Each scene shows the same named points in several views. A view is turned or mirrored, and shifted as a whole, has a little noise and may leave points out.

Scene 1
View 1
Z_59: [-2.61  0.29  0.33 -0.01 -0.46  1.67 -2.06  2.11  0.36 -2.92 -2.44 -1.46
  0.13  0.80 -0.86  0.65  0.39 -1.99  0.99  0.03]
Z_268: [-3.77 -0.60  1.23  0.74 -0.50  2.04 -2.07 -0.06  0.87 -0.34 -1.92 -0.53
  0.32 -0.05 -0.62  1.31 -0.55 -2.14 -0.83  0.28]
Z_788: [-2.19  0.11 -0.55 -0.12  0.18  1.72 -1.92  2.70  0.33 -2.66 -1.95 -1.66
 -0.23  0.40 -1.25  0.80  0.00 -1.89  0.71  0.19]
Z_818: [-1.81  0.50 -0.25 -0.23 -0.17  1.09 -1.91  3.31  0.36 -3.15 -2.11 -1.83
 -0.46  0.75 -1.00  0.50 -0.07 -1.73  1.13  0.01]
Z_284: [-4.00  0.18  3.47  1.10 -2.13 -0.28 -2.10 -0.58  1.55  0.63 -2.47  0.00
 -0.18  0.54  0.77  0.72 -1.52 -1.47 -0.87 -0.11]
Z_114: [-5.30 -1.21  1.13  0.32  0.25  1.61 -0.46 -1.76  1.24  2.57 -1.75  0.27
  0.89 -1.83  0.16  1.96 -0.96 -1.16 -0.87  0.89]
Z_24: [-3.41 -0.32  0.35  0.17 -0.19  2.74 -2.05  0.79  0.29 -2.24 -2.42 -1.04
  0.80  0.31 -1.02  1.19  0.76 -2.30  0.44  0.20]
Z_322: [-4.08 -0.47  0.34 -0.15  0.10  2.07 -1.10  0.17  0.61 -0.75 -2.35 -0.70
  0.88 -0.56 -0.43  1.40  0.39 -1.54  0.59  0.56]
Z_480: [-5.30 -1.36  0.75  0.25  0.30  3.33 -1.13 -1.84  0.69  0.75 -2.21 -0.01
  1.67 -1.26 -0.51  2.07  0.48 -1.89 -0.47  0.84]
Z_423: [-2.60  0.84  1.63  0.02 -1.17 -1.53 -1.19  2.22  1.31 -0.39 -2.20 -1.00
 -1.08  0.27  0.51  0.35 -1.77 -0.64  0.61 -0.05]
Z_521: [-3.28  0.40  1.67  0.23 -1.31  1.02 -2.03  0.99  0.72 -2.15 -2.88 -0.91
  0.46  0.95 -0.09  0.70  0.30 -1.74  0.85 -0.03]
Z_50: [-4.36 -0.28  2.02  0.70 -1.38  3.40 -2.74 -0.88  0.42 -2.64 -3.41 -0.50
  1.72  1.17 -0.48  1.14  1.82 -2.74  0.51 -0.05]
View 2
Z_788: [-2.64 -0.42  1.80 -1.53  0.74  1.29 -2.61  0.74  0.75 -2.00 -0.99 -0.40
  0.65  1.01 -3.90  0.08  0.42 -1.76  1.31  0.97]
Z_521: [-2.86  0.33  0.67 -1.10 -0.69  0.57 -2.46 -0.63  0.29 -3.20 -0.40  0.70
  0.46  0.91 -2.27 -0.53  1.50 -0.93  1.29  1.53]
Z_818: [-3.04 -0.20  2.02 -2.03  0.80  0.99 -2.90  0.77  0.75 -2.38 -0.58 -0.48
  0.71  1.02 -3.81 -0.26  0.54 -2.27  1.31  1.32]
Z_114: [ 0.02  0.41  0.41  0.97 -1.38  0.65 -0.56 -2.16 -2.62 -0.93 -2.68  1.82
  0.27 -0.65 -1.27  1.16  0.56  2.20  0.71 -0.44]
Z_268: [-2.06  0.20  0.80  0.17 -0.34  1.26 -2.06 -0.47 -0.86 -1.60 -1.21  0.63
  0.18  0.01 -1.79 -0.27  1.10  0.91  1.14  0.42]
Z_284: [-2.53  1.34  1.07 -0.55 -1.00 -0.52 -2.37 -1.52 -2.43 -2.42 -0.07  1.73
  0.39 -0.91 -0.26 -1.14  1.55  0.85  0.80  1.02]
Z_50: [-3.15 -0.03 -1.11  0.72 -1.44  2.25 -2.17 -0.54  1.60 -3.34 -0.78  0.34
 -0.21  1.79 -1.75 -0.52  2.54  0.85  1.76  1.36]
Z_322: [-1.34 -0.20  0.44 -0.16 -0.77  1.24 -1.43 -0.94 -0.16 -2.03 -1.97  0.69
  0.40  0.87 -2.80  0.79  0.79  0.02  1.20  0.53]
Z_423: [-2.25  1.00  2.49 -2.50 -0.10 -1.39 -2.45 -1.12 -2.05 -2.66 -0.26  1.39
  1.08 -0.46 -2.15 -0.44  0.40 -1.87  0.56  1.40]
Z_59: [-3.06 -0.26  1.28 -1.57  0.31  1.16 -2.76  0.42  1.14 -2.76 -0.58 -0.25
  0.59  1.40 -3.54 -0.25  0.97 -1.86  1.41  1.45]
View 3
Z_59: [ 1.50  0.06  0.07  0.06 -2.02 -0.48  0.36  0.43 -2.06 -0.02  2.85  0.19
  1.23 -0.60  1.25  1.54  3.21 -0.52 -0.45  0.44]
Z_24: [ 0.94 -0.47 -0.64 -0.04 -2.06 -0.50  1.20 -0.17 -1.00 -0.13  2.95 -0.05
  0.62  0.20  1.49  1.34  1.69 -0.67  0.81 -0.09]
Z_480: [-0.10 -0.93 -1.62 -0.15 -1.33 -0.86  1.63 -1.17  0.94 -0.55  2.09 -0.53
 -0.64  0.92  1.06 -0.09 -1.19 -0.29  2.59 -0.52]
Z_818: [ 1.78  0.06  0.59 -0.12 -2.09 -0.63 -0.12  0.93 -2.62 -0.05  2.04  0.36
  1.50 -0.80  1.12  1.48  3.57 -0.27 -1.04  0.16]
Z_114: [-0.08 -0.77 -0.82 -0.15  0.05 -1.06  0.77 -1.41  1.09 -0.21  0.00 -0.31
 -0.40  0.61 -0.32 -1.59 -1.90  0.89  3.12 -0.55]
Z_284: [ 1.33  0.39  0.01  0.83  1.14 -0.04  1.04 -1.78 -0.22  1.58  1.22  0.43
  1.52 -0.66 -1.15 -0.73  1.44  1.14  3.15  1.28]
Z_50: [ 0.65  0.02 -1.74  0.50 -1.60  0.04  2.19 -1.31  0.09  0.17  5.05 -0.16
  0.40  0.04  1.39  1.62  1.69 -1.10  2.18  1.00]
Z_268: [ 1.06 -0.70 -0.35  0.26 -0.66 -0.39  1.44 -0.86 -0.55  0.61  1.58  0.16
  0.94  0.38  0.56  0.26  0.79  0.14  2.16 -0.16]
Z_521: [ 1.15  0.57 -0.44  0.36 -0.98 -0.28  0.47 -0.59 -1.05  0.27  3.06  0.22
  1.04 -0.88  0.34  0.81  2.68 -0.08  0.90  1.17]
Z_423: [ 1.56  0.99  0.97  0.29  0.36 -0.61 -0.96 -0.23 -1.62  0.74  0.34  0.54
  1.58 -1.58 -1.14 -0.64  2.80  1.34  0.47  1.22]
Z_788: [ 1.56 -0.48  0.47 -0.32 -2.27 -0.77  0.04  0.94 -2.37 -0.20  1.64  0.19
  1.18 -0.28  1.43  1.31  2.66 -0.33 -0.85 -0.46]
Z_322: [ 0.47 -0.30 -0.72 -0.17 -1.44 -0.87  0.46 -0.29 -0.27 -0.55  1.93 -0.23
 -0.01  0.05  0.87  0.20  0.49 -0.14  1.06 -0.08]
View 4
Z_50: [-1.99  0.25  0.37  1.82  0.84 -1.83  0.50 -0.68 -0.16  3.64 -2.39 -2.17
  0.28 -1.33 -3.05 -0.88  0.05 -0.70 -1.91  0.02]
Z_24: [-0.99  0.84  0.07  1.14  0.37 -1.37  0.30 -0.79 -1.12  1.09 -2.63 -0.78
  0.50 -0.45 -2.51 -0.84  1.01 -0.48 -1.98  0.24]
Z_480: [-1.44  0.14 -0.58  0.51  3.04 -0.54  2.30 -1.85 -1.56  1.47 -3.16 -1.45
 -0.29 -0.19 -1.64 -1.17 -0.71 -1.39  0.69  0.85]
Z_114: [-1.15 -0.10 -1.59 -0.51  3.17  0.24  2.20 -1.49 -1.56 -0.15 -2.83 -1.19
 -1.00  0.24 -0.42 -0.37 -1.68 -0.84  2.21  1.23]
Z_423: [-0.59  0.49 -1.44 -0.37 -1.27 -0.27 -1.61  1.13 -0.36 -1.25 -1.12 -0.63
 -0.97 -0.25 -0.61  1.61 -0.64  1.78 -0.60  0.44]
Z_818: [-0.22  1.48  0.06  0.67 -1.56 -1.24 -1.43  0.19 -1.11 -0.66 -2.06  0.28
  0.64 -0.27 -2.22  0.06  1.86  0.73 -3.12  0.21]
Z_268: [-1.49  0.33 -1.46  0.99  0.37 -1.00  0.82 -0.60 -1.11  0.44 -2.49 -1.69
 -0.32 -0.04 -1.65 -0.54 -0.12 -0.59 -0.17  0.22]
Z_788: [-0.33  1.43 -0.10  0.78 -1.01 -1.25 -0.69 -0.24 -1.35 -0.60 -2.40  0.19
  0.69 -0.08 -2.23 -0.35  1.85  0.22 -2.70  0.29]
Z_284: [-1.98 -0.41 -2.46  0.71 -0.40 -0.64 -0.11  0.66 -0.08  0.57 -1.48 -2.71
 -1.44 -0.42 -0.91  0.84 -1.71  0.57  0.86  0.07]

Which points are out of place in each view (at most two, in the order of its rows)? Write none if all are in place.
view 1: Z_59, Z_284
view 2: Z_818
view 3: Z_480, Z_788
view 4: Z_114
